Each row is a point on a tangle of strands that fork, close into loops and nearly touch. The rows are in no order.
(in the rows, 128 means zero)
Two points are linked if the straight distance between their rows is under 78.8. Some points are linked to none.
Q_103: [157 150 125  86 130 152 124 113 132 127 163 186 158 139 183 146 159 148
 109 153  82  99 101]
Q_287: [114 125 179 169 130 136 188 103 106 132  61 177 142 112 125 132  75 146
 126 125 155  83 135]
Q_67: [ 75 168 130 163 125 164 139 123 101 147  67 166 122 134 111 134 110  85
 144 121 154 118  83]
Q_982: [181 116 147  68 120 146 106 124 132 111 206 131 140 164 183 139 164 177
 126 198  98 114 175]
Q_647: [136 116 164 133 125 122 104 133 125  91 159  82  69 139 150 148 147 138
 134 138 142 137 117]
Q_320: [125 104 141 112 109 104 118 109 141 112 190 137 122 126 146 106 150 179
  94 132 120 129 159]
Q_322: [124 135  98  90  91  89 139 129 165 140 129 116 110 133 138 120 154 162
  77 142 129 147 123]
Q_151: [154 116  74 100 126  75 123 162 184 137 134 107 113 149 125 100 131 127
  89 131 119 164 145]
Q_662: [114 125  75 120 110  73 160 141 172 160 111 139 142 107 102 101 111 141
  79  73 114 152 146]
Q_951: [118 120 135 131 172 123 105 174 110 111  98  70  71 129 112 155 110  74
 182 132 135 144  92]
Q_281: [144 131 161  80 163 112 102 155 131 123 248 118 136 152 151 161 184 127
 147 159  76 130 148]
Q_960: [109 133 107 147 133 144 103 142 113 131 107 100  95 138 101 109 124  75
 156 117 146 156 109]
Q_520: [136 105  98 154 133 104 129 140 147 125 112 139 135 119 101 101  99 126
 118  94 132 138 143]
Q_633: [115 149 124 133 165 136 108 153 127 110 152 137 112 142 140 138 148  62
 144 101  90 149  80]
Q_33: [ 94 149  70 174 107 153 116 105 103 187 102 110 162 120  82  74 105  98
 134 110 160 172 146]
Q_193: [111  87 170 167 147 112 134 139 107 112 120  73  68 110 101 151 110 110
 154 102 156 144 120]
Q_963: [140 135 129 130 143 169  99 103 119 106 201 127 100 143 189 123 173  77
 144 138  77 139  97]
Q_789: [105 127 171  70 111 100 130 128 122 134 201 163 171 136 131 161 161 207
 113 160  99 104 145]
Q_602: [150 107 196 122 159 111 125 144 130  91 165 121 133 140 118 170 129 156
 134 114 136 109 142]
Q_750: [166  72 125 129 147 211 102  81  80  93 148 114 136 115 146  90 124  93
 182 121 114 114 145]
Q_231: [137 106 169 138 171 108 124 173 127  94 104 103 100 141 105 166  99 111
 154 121 145 129 117]
Q_34: [150 135 132  93 115 117 108 134 148 107 157 122 106 150 164 137 159 159
 105 163 123 125 128]
Q_820: [124 148  84  62 138 111 145 144 180 166 149 174 167 138 154 139 147 108
  87 109  69 127  98]
Q_423: [124 131  85 129 111 109 159 146 152 151  51 144 150 113 110 143  82 135
 113 110 130 117 119]
Q_488: [116 114 144 189 121  86 160 144 139 116 104 120 113 100  91 117 106 156
 104 100 157 140 155]
Q_196: [174 115 165  96 103 161 140  92 121  97 144 167 173 129 165 152 120 201
 117 148 125  83 156]
Q_796: [130 105 147 205 106 133 139  99 104 110 116  75 108 100 100  95 113 138
 136 123 167 135 161]
Q_970: [123 118 109 142 146 114 125 145 145 127 120 163 139 125 110 108 107 118
 119  78 117 136 127]
Q_379: [188 113 163  69 142 149 104 129 126 111 224 119 149 160 164 149 159 159
 140 172  95 109 181]
Q_73: [150 118 163 133 177 145 122 124 125 100 175 191 183 125 126 144 124 123
 135  79  89 103 130]
Q_961: [ 94 134 136 142 131 139 110 102 123 116 210 134  91 120 162 117 180  89
 125  93  99 149 102]
Q_94: [160 107 116 100 104 114 126 104 152 121 153 144 144 124 152 106 138 182
  92 150 111 120 158]
Q_736: [143 144  90 121 167 159 101 151 126 124 123 160 143 148 142 115 133  66
 147 130  85 129  99]
Q_381: [191 136 168  95 171 157  97 158 120  88 134 112 136 154 160 164 126 132
 167 162 118 107 120]
Q_424: [161  93 156 111 114 104 144 125 140  94 162 126 159 114 123 126 136 212
  94 142 131 105 188]
Q_871: [198 114 197  70 149 152 118 144 107  91 220  98 157 148 152 181 159 153
 176 131 113 109 185]
Q_401: [108 123 139  71 105  80 150 113 160 153 129 161 180  97 147 163 128 181
  92 120 104  93 117]
Q_771: [120 155 169 120 180 106 113 171 128 106 173 132 123 140 131 194 154  88
 147  96  98 133  83]
Q_163: [146 173 103  90 172 126 117 189 149 127 115 148 137 164 144 151 128  79
 134 134  90 138  86]
Q_903: [120 139 161 122 188 117 115 174 123 107 149 103  95 132 133 187 134  76
 162 105 109 149  83]
Q_531: [171  89 102 149 123 177 102  86 110 111 134 135 152 126 125  54 109 117
 145 127 119 118 166]
Q_613: [111 160 217 120 137 133 133 130 115 101 156 157 123 146 147 203 148 157
 129 139 131  94 105]
Q_214: [ 79 164  88 182 100 157 130  83  86 199  81 108 181 116  95  90 104 117
 131 130 179 170 142]
Q_661: [125 134  75 123  75  67 167 138 178 162  99  84 114 104 106 108 146 163
  67 124 139 164 146]
Q_139: [119 131 131  39 120  79 135 141 149 172 194 156 186 133 136 165 167 172
 110 168  73 104 119]
Q_952: [135 125 147 116 178 110 103 184 127 105 128  78  80 133 134 170 120  78
 169 120 123 156  88]
Q_874: [ 58 112 114 178 151 144 120 146  80 163  87  92 104 114  62 137  95  64
 177 100 159 136 144]
Q_344: [129 130 153 166  91 130 179  82 122 124  84 148 130  88 140 114 100 183
 108 141 163 102 145]
Q_409: [120 127 162 210  90 136 142  88 103 117 117  75  96 101 111  98 130 151
 131 139 186 138 153]
Q_83: [175 117  87 150 100 105 123 144 149 121  90  81 108 134 113  97 130 149
 110 169 146 148 151]
Q_27: [123 111 144 194 115 104 141 120 129 114 119 107 110 100  97 101 110 143
 118 104 162 138 157]
Q_246: [164 124 224  89 150 139 123 145 107  88 195  85 113 146 144 214 152 156
 169 138 138 112 144]
Q_197: [163 126 206 101 160 146 113 142 108  86 176  91 109 140 163 205 142 137
 174 143 122 116 117]
Q_587: [153 151 151  94 141 144 116 118 124 113 186 182 166 145 167 164 159 151
 118 147  83  94 122]
Q_408: [ 95 120 143 121 115 102 120 113 134 118 202 143 113 123 145 106 161 159
  99 111 112 136 138]
Q_65: [150 106 117 109 158 117  98 143 147 127 214  87  74 133 169 116 161  74
 141 126  90 165 115]
Q_180: [160  82 167 116 172 120 117 150 107  99 146  54  71 110 129 166 120 116
 172 115 129 150 105]
Q_228: [119 180 139 109 120 142 125 139 132 114 111 157 111 153 171 164 156 124
 119 153 122 124  67]
Q_479: [154  96 172 122 153 105 109 148 126  85 160  63  81 127 136 165 137 136
 150 127 136 141 126]
Q_210: [157 116 166  84 151  99 111 145 137 114 208 146 166 147 120 154 157 174
 125 136 101 103 165]
Q_698: [131  90 112 146 145 150  99 100 106 131 177  94  86 109 130  97 138  79
 165  94 110 160 108]
Q_600: [101 112  83 142 155 184  71 111  72 154 108 100 120 111  95 108 130  51
 191 139 134 129 138]
Q_457: [ 94 176 157 130 132 147 141 137 126 116 107 175 113 139 149 166 139 112
 118 120 132 115  66]
Q_837: [115 127 172 144 137 136 173 126 123 128  57 180 146 125 127 162  77 145
 122 129 146  85 107]
Q_842: [ 91 177  83 149  73 114 191 113 145 197  53  97 145  98  97 128  98 134
 108  99 163 157 123]
Q_140: [ 84 147 135 163  87  85 156 104 139 139 140 120 107  91 117  91 141 158
  87 100 164 157 148]
Q_729: [122 126  60 158 112 142  94 121 122 173 130  78 122 149  96  61 132  75
 142 118 142 186 140]
Q_648: [133 132 157  91 165 100  98 160 135 116 226 114 112 145 159 153 180 113
 134 141  86 140 124]
Q_334: [125 131 152 128 104 115 134 112 136 108 127 147 115 123 142 135 132 173
  98 136 144 115 128]
Q_981: [136 155 187 119 155 158 114 141 109  84 135 126 105 151 163 189 144 115
 157 152 126 109  82]
Q_253: [140 123  91  95 100 125 144  93 162 162  88 173 177  88 158 123 104 141
 108 100 100  99 113]
Q_87: [ 71 179 119 186  90 123 145  91 118 170 124 115 127 103 106  82 122 122
 118  82 180 185 136]
Q_225: [ 98 156  85 113 116 112 162 158 154 159  58 146 132 131 108 149  97 116
 112  84 125 138  94]
Q_124: [ 91 149 126 123  77 129 128  81 129 141 168 148 102 120 164  88 167 156
  93 126 131 140 125]
Q_946: [121 151  69  76 142 114 146 159 172 165 123 167 154 141 133 136 129  97
  91  87  76 144  95]
Q_459: [109 129 117 108 116 112 119 121 151 130 190 142 104 143 155 101 175 129
  96 130 108 142 124]
Q_772: [143 157 105  89 120 151 133 104 139 140 128 191 154 128 183 144 147 122
 108 146  84 105  79]
Q_949: [ 74 147  99 164 141 185  97 111  79 160 109 140 140 118 101 100 126  54
 174 106 137 135 115]
Q_219: [120 132 105 210 103 138 161  97 106 173  63 110 167  86  92  90  95 145
 126 149 169 133 167]
Q_979: [140 121 140  96 173 106  95 159 148 123 231  91  90 137 164 144 170  86
 134 133  84 159 116]
Q_816: [142 114 175  98 121  96 111 149 135  87 182  73  97 148 143 152 158 188
 122 168 143 129 156]
Q_918: [150 110 167  75 124 111 116 135 136 116 205 143 161 153 132 147 154 200
 121 159 103 105 169]
Q_620: [ 75 137  89 149 139 188  77  98  72 172  99 114 139 119  92 105 129  55
 173 135 148 133 136]
Q_850: [116 119 140 193 121  95 192 153 122 144  33 126 123 115  93 139  80 147
 113 139 160 113 149]
Q_266: [110 157  98 131 119 149 108 133 128 143 127 104  91 149 121  99 148  71
 140 113 132 175  98]
Q_582: [108 113 122 128 162 148  99 161  84 122  81  70  70 122 104 152 113  64
 194 156 150 132 107]
Q_534: [121 121 121 191 113 120 184 132 109 149  31 119 142 102  89 120  82 152
 121 161 161 103 159]
Q_164: [172 111 133  72 125 112 121 123 148 122 162 139 159 140 147 141 139 193
 104 164 111 107 156]
Q_388: [147 125  91 108 139 135 126 117 152 142 138 195 165 125 146 112 127 121
 113 113  90 113 111]
Q_80: [142 124  78  77 137 120 138 114 167 164 159 192 171 120 164 129 142 119
  90 114  62 112 108]
Q_372: [127  77 166 174 155 123 144 149 102  97  78  80 106 122  88 141  88 118
 153 137 160 108 152]
Q_302: [142 122 124 165  72 132 122  83 122 113 143  89  93 115 138  80 149 163
 110 153 168 142 153]
Q_412: [127  68 163 115 142  80 110 141 137  96 221  92 112 119 121 126 152 158
 116 103 109 144 169]
Q_988: [170 155  84  98 166 161 103 150 131 122 120 156 145 158 170 113 130  82
 143 167  83 125 101]
Q_167: [143 116 155 183 106 149 172  90 104 113  74 140 150  97 117 104  87 172
 124 139 160  96 167]
Q_536: [174 159 142  75 154 121  96 167 149 114 154 129 125 165 179 153 149 127
 130 174 106 123 109]
Q_169: [145 137 131 127 137 171 116 134 106 103  65 129 118 149 134 133 111 118
 155 174 145  99 107]
Q_188: [122 142 118 104 122 134 108 118 144 123 188 134 100 154 175 113 174 110
 110 143 106 144 114]
Q_26: [143 114  57 139  99  81 155 130 169 162 105 122 146 102 103  79 110 145
  85  89 121 156 159]
Q_330: [103 126 130 175 100 130 110  92 114 144 159  77  77 116 117  95 148  96
 143  86 160 176 118]
Q_787: [157 172 143  94 170 117 101 186 146 107 131 126 124 155 156 163 135  99
 141 152 107 133  91]
Q_113: [ 95 120 155 149 138  84 121 152 142 108 147  99  76 128 113 142 134 115
 121  87 146 159 112]
Q_482: [103 126 136  85 103  95 137 112 150 145 164 169 156 110 149 133 148 189
  93 132 102 114 128]
Q_939: [120  99 155 177 154 109 152 167 119 104  65 112 118 139  85 149  83 124
 134 127 150 113 146]
Q_220: [140 125  90 116 142 118 123 138 154 136 128 184 156 127 128 108 117 122
 112  91  95 135 116]
Q_72: [120 158 113 123 122 135 126 146 130 123  74 132 105 154 121 135 119 110
 133 143 148 136  95]
Q_374: [128 107 135 109 129 114  98 131 141 116 204  84  65 143 161 116 174 111
 120 134 115 165 123]
Q_533: [161 112 127 158  99 169 109  96  97 101 103  78 108 135 130  96 126 135
 150 172 164 122 150]
Q_47: [110 137 113  51 104  86 132 146 163 148 173 117 120 157 160 128 175 167
  82 178 110 138 115]
Q_618: [111 123 111 188 123 121 143 139 113 139  63  98 118 121  74 114  96 119
 139 138 166 130 149]
Q_392: [138 113  74  91 114  85 150 134 181 162 108 147 163 108 130 118 110 142
  90  93 104 131 132]
Q_458: [118 187  80  93 104 158 142 118 150 160 121 144 112 153 150 112 164  87
  95 125 106 152  82]
Q_234: [107 136 139 142 155 113 155 171 139 135  63 178 145 140 109 166  84 115
 128 102 132 111  94]
Q_61: [116 140  85 130 134 111 129 173 140 135  75 124 115 151 101 123 103 108
 135 121 141 151 116]
Q_521: [145 141  77 114  85 145 133  89 141 162  84 144 138 120 141  94 120 135
 113 140 138 129 112]
Q_748: [109 150 122 166  91 144 156  95 109 153  60 141 136 110 120 111 103 142
 128 143 168 115 119]
Q_585: [ 90 122 199 179 148 160 159 101  94 109 112 171 127 120 134 142  96 118
 142 101 142  99 118]
Q_128: [ 66 146 125 175 125 167 138  95  71 168  51 140 141 119  96 117 102 100
 144 152 178 103 137]
Q_763: [ 87 124 157 145 116 103 117 117 132 113 184 138  97 109 134 113 155 137
 109  87 129 147 128]
Q_635: [164  95 185 135 127 150 151 114 119  70 139 130 151 129 133 139 112 176
 129 119 148  99 171]
Q_654: [ 89 139 148 160 103  80 167 127 145 132 120 131 114  97 114 113 124 166
  87  95 158 141 143]
Q_229: [ 93 153  55 153 102 131 161 149 123 186  42 107 152 126  75 117  85 118
 127 115 155 148 139]
Q_684: [145 119 120 150 121 175 103 114  87 110  65  80 106 138 116 110 120 115
 164 198 166 108 142]
Q_540: [136  83 159 133 161 137 117 132  96  99 135  73  75 111 118 150 114 103
 177 110 137 141 108]
Q_805: [110 124  89  97  86  73 154 137 172 155 134 111 115 115 121 106 146 158
  64 115 124 155 140]
Q_529: [110  99  80 154 155 143  93 145  92 142  87  75 117 115  69 108 105  73
 175 129 147 137 165]
Q_371: [179 110 216  83 155 139 133 143 106  89 211  97 143 145 129 202 155 162
 175 125 134 102 171]
Q_149: [ 87 124 163 175 131 100 131 146 129 116 111 104  76 123 100 145 118 108
 134  89 162 148 112]
Q_428: [133 124 161  71 137 106 105 152 129 134 247 128 145 164 139 146 182 161
 137 184  77 123 157]
Q_489: [154  85 144  87 109  88 147 121 144 123 186 130 180 116 125 123 136 222
  89 153 107 108 194]
Q_16: [ 98 140 155 106 135  86 144 144 153 137 139 180 147 125 128 171 131 154
  94  98 120 114 106]
Q_182: [ 99 140  84 149 153 184  91 120  87 139 124 138 121 124 117 105 139  39
 176 117 102 138  99]
Q_550: [150 129 206 105 140 159 129 119 103  92 211 162 172 141 140 189 157 160
 148 117 106  87 159]
Q_194: [116 122  73 163 135 144 111 134 111 150  95 143 148 127  86  81  98  93
 148 105 129 139 145]
Q_542: [156 128 126 126 147 101 120 182 148  99  79 100 107 155 115 149 102 137
 131 153 146 129 128]
Q_556: [ 81 163 113 174 101 157 108  85 104 166 141 111 118 126 116  80 141  82
 134  96 159 176 106]
Q_674: [168 117  92 112  76  90 147 130 166 133  74  92 128 108 137 133 129 180
  83 171 138 118 132]
Q_66: [122 136 138 186  72 128 121  76 115 125 147  86  92 105 127  82 149 148
 120 127 176 150 150]
Q_811: [156  89 169 171 126 150 181 111 111  90  89 127 156 111 114 113  93 176
 126 129 161  88 180]
Q_417: [146 110 145 141 136  92 168 144 148 122  83 158 160 110 106 154  84 170
 104 116 135  98 147]
Q_718: [143 103 126 122 120 115  96 124 147 105 184  86  81 139 145  97 157 125
 124 136 129 154 144]
Q_598: [153 148  56  94  93 104 140 159 169 151  73  92 109 149 117 117 124 125
  98 146 134 164 122]
Q_615: [146 144 111 128 119 144 116 142 116 113  53 117 109 145 127 129 112 129
 139 183 160 121 112]
Q_770: [ 56 128 141 186 141 136 136 137  86 145  81 123 101 127  79 132  94  77
 162 100 161 132 131]
Q_244: [191  96  85 120 111 142 128  97 142 126  99 140 163 115 135  90 103 158
 116 157 122 112 154]
Q_203: [136 136 153 110 130 121 106 137 135  95 156 107  91 152 163 145 154 135
 123 149 130 136 110]
Q_973: [ 76 141 139 139 119 124 118 116 133 124 191 138  93 117 139 110 166  99
 111  78 115 157 109]
Q_146: [132 132 124  71 133 124 115 133 147 134 227 142 118 162 188 125 181 131
 110 188  84 131 133]
Q_262: [133 119 126 152 114 118 111 127 133 112 128 102  96 135 124 102 134 121
 126 123 154 150 127]
Q_948: [118 180 102  92 118 146 122 126 148 133 153 142 102 156 173 120 181  97
 101 149 102 149  82]
Q_267: [128 103  83 144 137 147  92 106 122 154 166  91 102 129 121  65 141  56
 159 103 115 168 123]
Q_896: [104 145 130 191  82  98 140  96 136 145 141  97 102  95 112  76 143 148
 101 106 172 168 155]
Q_580: [103  99 202 160 176 141 146 133  99  98 147 133 106 116 122 174 108  99
 161  72 127 111  96]
Q_126: [ 89 137 122 168 126 141 118 132 104 134  97 118 105 135  97 116 116  83
 151 106 156 143 112]
Q_145: [125 115 171 150 170 142 139 123 123 110 138 197 171 114 119 135  98 130
 131  73 114 101 131]
Q_828: [ 82 173 122 128 139 126 145 168 138 129 104 165 113 147 113 155 131  86
 116  82 116 144  74]
Q_81: [ 88 148 102 161 118 161 122 115  90 162  56 128 130 132  92 113 106 100
 153 151 173 121 129]
Q_884: [152  90 172 132 123 116 147 116 132  81 156 131 156 118 123 133 119 197
 105 114 142 107 182]
Q_586: [ 94 152 107 155 104 133 115 109 125 150 138 104  95 136 115  92 151  88
 125  93 151 179 111]
Q_683: [118 119 109  46 124  64 140 144 171 165 178 148 172 131 131 144 153 165
  89 142  83 124 125]
Q_274: [140 111 146 137 150 144 111 126 123  96 140 147 130 131 130 125 120 121
 139 111 119 120 123]
Q_630: [139 129 154 117  96 114 151 103 143 110 117 151 133 114 150 151 119 196
  98 144 148  95 134]
Q_22: [151 155 145 111 147 160 102 158 111  94  82 118  99 156 160 150 120 111
 163 182 141 113  91]
Q_251: [137  95  65 156 133 144  84 112 117 160 149  83 116 129 101  60 123  60
 164 113 128 169 142]
Q_499: [157 122 184 119 168 156 120 124 118  91 184 165 169 137 139 165 143 134
 146 103 101 101 137]
Q_992: [174  99 167 125 135 181 123 104 106  72 142 135 147 136 152 129 121 155
 143 122 128  97 153]
Q_678: [140 148 115 111 145 151 103 126 132 114 192 119  95 155 195 125 178  76
 127 161  86 145 105]
Q_453: [ 86 175  93 116  65 113 181 108 161 188  76 109 132 100 116 126 120 136
  90  87 145 158 111]
Q_501: [128 142 164  92 136 134 123 117 122 121 203 192 177 134 147 160 161 164
 118 131  81  93 130]
Q_821: [127  98 208 138 183 125 139 147 110  94 147 114 109 125 115 193 110 112
 157  92 131 117 104]
Q_142: [ 75 169 131 189  94 149 126  85  96 170 117 119 127 112 105  90 124 103
 135 102 179 172 124]
Q_286: [108 130 119 151 129 135 159 100 129 151  81 197 167  85 122 106  79 138
 129  86 125 110 130]
Q_943: [158 120 135 156  85 149 117  88 115  92 122  95 101 131 143  99 141 162
 120 167 163 117 154]
Q_701: [154 117 148 110 102 132 149  87 134 117 122 162 166 109 156 144 116 205
 101 144 128  84 144]
Q_682: [148  88 120 115 169 183  92 122  82 107 119  88 110 112 131 118 118  76
 191 147 117 122 124]
Q_601: [111  92 148  86 131 101 111 138 134 126 252 131 138 156 140 118 171 166
 116 161  90 133 165]
Q_177: [139 113  72 165 122  94 132 141 150 139 104 114 137 116  85  83 103 135
 111  99 133 155 159]
Q_456: [124 174  75  80 112 137 137 141 159 153 100 140 112 153 144 123 145 101
 104 125 111 153  87]
Q_77: [ 88 168  95 158  89 122 169 126 123 178  57 120 129 120  92 120  99 125
 113 107 164 150 123]
Q_209: [102 160 189 137 147 146 138 135 114 107 129 174 122 143 150 185 137 126
 126 125 128 102  84]
Q_793: [147 136  69 125  92 105 136 142 152 141  73  99 116 136 112 105 126 137
 103 148 143 153 130]
Q_476: [157  99  86  84  75  90 147  96 176 154 103 115 157  92 157 126 127 170
  82 146 111 103 140]
Q_953: [121 128 167 144 151 120 155 153 128 123  79 168 141 139 114 169  87 138
 124 120 144 101 108]
Q_427: [125 172 125 107 111 140 126 136 139 119  82 140 101 151 154 152 140 124
 113 157 142 128  75]
Q_442: [ 65 178 128 164 118 173 137 105 101 157  88 159 119 128 116 120 125  85
 146 103 150 141  87]
Q_673: [130 125  50 139 135 104 131 177 148 145  67 117 132 141  83 109  89 107
 136 116 132 152 141]
Q_998: [169 141 137  59 116 148 109 119 138 125 193 150 142 160 195 148 164 174
 120 207  86 107 144]
Q_535: [ 94 167 106 113 138 116 154 181 154 141  78 155 119 155 110 164 116 100
 114  93 127 147  82]
Q_350: [110 100 137 166 122 143 104  82 109 130 179  94  80  95 129  98 142  98
 154  81 132 161 118]
Q_345: [ 99 167  90 138  88 135 148 101 136 169  99 145 133 116 123  98 129 118
 108  93 145 153 108]
Q_277: [149 148 200 114 166 149 110 138 109  91 172 123 119 145 157 198 145 121
 163 136 117 105 103]
Q_925: [109 144  95 149 112 151 134 118 110 149  55 148 137 128 105 113 105 113
 137 144 155 118 118]
Q_910: [191 104  65 107  89 133 133  92 153 144  89 125 147 118 151  96 115 156
 111 170 123 113 141]
Q_276: [135 132  90 131  68  74 173 131 168 147  85  90 126  93 120 127 132 178
  75 141 143 133 138]
Q_152: [149 128 139  65 143 106 130 121 140 147 200 195 203 133 134 160 157 170
 115 134  74  92 140]
Q_108: [ 88 159 162 108 154  88 136 155 150 133 160 178 148 132 120 177 151 136
 103  92 110 123  99]
Q_786: [162 159  79  90 135 156 114 125 145 140 119 175 147 148 177 121 139 103
 121 156  82 120  89]
Q_606: [120 110 143 185 124 162 159  94  88 131  65 134 146 102  97  98  88 138
 142 148 170  95 163]
Q_123: [151 127 134  72 164  67 117 167 164 148 187 165 171 145 106 159 152 154
 114 119  91 118 143]
Q_384: [114 133  41 149 118 113 149 170 134 167  53 112 148 130  67 109  88 113
 133 115 135 146 152]
Q_134: [ 88 156 161 156 131 154 146 125 111 125  78 164 110 136 133 150 114 109
 131 122 150 112  85]
Q_608: [131 150 216 103 134 129 135 133 115 101 165 158 140 149 139 209 151 181
 128 149 141  84 127]
Q_658: [ 88 106  99 178 144 142 106 137  84 152  93  85 115 112  65 114  99  82
 174 120 160 138 158]
Q_275: [144  86 158 196 135 132 163 137 103  94  78  78 115 115  86 121 100 141
 139 143 162 106 167]
Q_665: [ 86 143 143 121 111  79 156 134 151 135 130 156 127 111 124 140 128 163
  84  99 140 127 120]
Q_861: [109 127  54 158 126 147 117 115 111 177  84 146 172 115  83  74  93 104
 144 109 141 146 154]
Q_857: [100 117 155  53 100  81 142 122 133 161 197 158 189 132 129 160 158 211
 117 173  86 100 127]
Q_321: [100 165  97 147 109 156 128  97 123 159 116 169 136 117 130  87 129 101
 123  94 136 151 105]
Q_879: [161 112 161 112 131 167 120 103 122  88 160 158 156 140 160 138 135 173
 125 133 116  97 151]
Q_240: [135 117 129  89 118  84 154 126 166 144 108 166 176  98 141 166 104 175
  94 111 113  94 121]
Q_566: [190  85 105 132 122 166 121  96 123  97 116 136 160 121 128  74 103 151
 132 141 126 108 171]
Q_687: [109 135 107  64  79  86 137 132 165 147 146 112 103 135 157 125 170 171
  70 167 123 141 118]
Q_767: [161 131  97 125 127  94 126 187 149 113  62  84 105 153 111 137 111 139
 125 165 152 143 135]
Q_752: [124 125 131 143 127 162 103  90 118 119 208 140  99 128 174 104 170  87
 134 110  87 145 112]
Q_391: [143 118  99 190 100 124 167 118 124 150  53 109 147  90  85 104  96 161
 122 152 160 123 158]
Q_971: [153 122 106 131 171 151 106 137 130 114 151 176 161 141 139 111 127  82
 141 110  75 126 110]
Q_563: [ 96 159 102 124  84 105 167 104 152 168  91 141 131  97 126 113 115 145
  94  92 144 143 117]
Q_261: [ 97 108 200 167 163 158 144 121  88 103 112 143 112 127 126 160 105  90
 162  99 132  98  99]
Q_545: [141 159 168 117 157 153 112 155 120  94  97 137 113 157 155 178 129 111
 152 167 133 101  82]
Q_717: [129 101  87 130 159 173  78 118  84 129 114  89 111 116 109  99 123  61
 190 151 124 135 133]
Q_528: [ 92 108 144 175 147 142 119 119 100 120 125 123 106 109 103 118 106  82
 168  84 137 135 111]
Q_760: [156 106  93  97  83 110 145  90 165 154  80 136 175  84 161 130 106 163
 104 128 111  87 125]
Q_390: [206 123 180  62 141 144 110 147 124  95 197 115 161 165 152 164 154 167
 150 165 117 102 185]
Q_755: [114 130 143 152 153 137 150 116 123 126 104 208 168 103 123 126  87 128
 128  85 120 100 116]
Q_385: [ 97 103 160 169 135 133 120 101 106 112 160 114  87  96 118 118 127 109
 150  75 138 147 117]
Q_44: [169  90 109 142 130 196  92  78 104 107 153 132 141 125 151  67 127 107
 157 135 113 116 147]
Q_835: [177  86 123 109 165 194  95 115  90  93 144  92 120 124 149 104 121  93
 188 148 105 117 135]
Q_966: [152 108 144 130 169 114 115 179 130  92  77  96 115 147 105 152  92 115
 152 152 143 121 127]
Q_873: [153 147 108  63 131 135 119 129 156 141 198 156 135 165 203 134 171 138
 106 199  82 122 124]
Q_411: [138  97 191 140 163 107 134 151 125  87 137 108 112 132 110 166 114 141
 139 110 143 115 131]
Q_974: [151 116 128 144 177 152 111 127 125 111 162 190 171 127 136 120 119  94
 143  79  79 116 117]
Q_819: [112 155 141 171  77 128 171  69 125 152  76 146 129  84 144 112 109 169
 114 131 170 113 132]
Q_726: [106 145  74 159 103 141  99 121 107 176 110  55 122 152  84  82 133  83
 140 129 167 195 131]
Q_994: [124 139  80 129 172 167  97 143 107 120 129 148 132 137 132 110 133  36
 166 117  76 133  97]
Q_283: [ 91 127 141 194 129 168 145  90  74 154  63 137 149 106  89  99  89 118
 151 147 173 108 158]
Q_883: [ 79 180 127 128 132 134 129 150 137 129 139 136  93 141 121 134 157  75
 114  79 116 163  75]
Q_894: [132  91  59 144 160 148  87 152 101 134  88 103 136 122  80  90  99  79
 172 133 129 130 168]
Q_14: [129 123 112  67 144  73 134 154 174 155 168 168 171 131 124 142 144 150
  91 115  86 130 127]
Q_466: [ 84 160  92 195 108 143 157  94  95 196  65 113 179  94  88  93  90 125
 133 133 173 153 160]
Q_241: [115 135 135  69 124 100 112 146 144 131 209 132 120 164 165 138 180 154
 100 173  95 138 124]
Q_294: [170 110  72  86  81  88 146 121 183 152  83 100 144 106 154 130 123 162
  85 155 114 116 131]
Q_768: [162 113 158  90 176  88 114 160 148 123 203 155 173 145 103 154 145 147
 129 104  96 120 161]
Q_741: [116 121 105 131 151 161  90 150  86 127  72  73  88 134 109 130 117  71
 183 172 153 129 128]
Q_833: [153 103 138 104 119  78 164 131 164 136 103 148 178  98 118 165  99 191
  96 122 121  88 146]
Q_95: [123 139 132 140 104 123 131 120 134 121 115 131 103 127 130 114 130 146
 112 130 153 129 119]
Q_859: [ 83 167 129 163 126 166 128  99 107 142 121 176 128 116 129 105 134  88
 136  89 126 131  92]
Q_766: [132 134 223  99 129 140 138 131 112  94 194 157 159 151 131 196 150 188
 139 130 134  86 157]
Q_866: [139 100  54 137 146 156  93 137 112 142  95 133 151 133  87  74  98  83
 158 132 119 129 165]
Q_338: [175 108 113 135 118 107 110 150 145  98 110  74  97 142 126 101 127 138
 127 168 142 145 151]
Q_765: [102 154 182 128 167 102 130 159 140 112 165 164 132 140 123 187 149 115
 121  98 115 122  92]
Q_708: [165  79 166 181 133 130 175 128 115  82  95 103 146 108 100 116  97 163
 121 131 157 101 189]
Q_269: [134 118 118 141 131 169  93 127  88 118  74  62  92 129 111 118 122  88
 181 183 164 121 130]
Q_915: [164 148 135  68 132 108 107 151 154 118 153 127 118 162 169 146 152 161
 114 185 118 126 120]
Q_754: [137 168  62  82 108 122 140 161 170 162  91 113 110 157 125 108 131 100
 105 122 118 167 104]
Q_85: [149 109  77 123 105  92 152 131 164 149  71 140 163 102 117 125  89 153
 100 114 123 117 135]
Q_208: [111 124 186 174 139 155 171  95 100 114  91 177 141 111 132 123  83 144
 134 110 153  91 141]
Q_679: [132 123 116 155 115 127 106 132 121 117 105  78  87 138 109 112 130 110
 145 136 158 150 125]
Q_198: [125 127 102 117 115 132 152  96 143 157  90 198 179  84 143 112  91 134
 120  84 109 100 116]
Q_927: [168 119 113 119 118 111  97 138 152 112 143  73  79 152 149  97 146 127
 122 161 134 153 143]

How many points has the smallest loop of links through each point below? Write 0 if it is on no loop.
Q_943 => 19
Q_229 => 18
Q_344 => 9
Q_210 => 9
Q_388 => 0
Q_27 => 8
Q_528 => 8

A piece is two or more points that can be reached from each other along the links. Count, over all rows, the pieces, the separate loops (a circle has one, a figure eight two, a Y none), the forks (points with three links) and the tips (points with one).
pieces => 9
loops => 8
forks => 15
tips => 17

A fork is a point with three links, a tip a point with one. Leave the first point through the second and follow the links. Name the first fork or tip that comes.
Q_701; Q_630 => Q_960
Q_479; Q_647 => Q_163
Q_85; Q_423 => Q_883
Q_982; Q_379 => Q_72
Q_16; Q_108 => Q_66
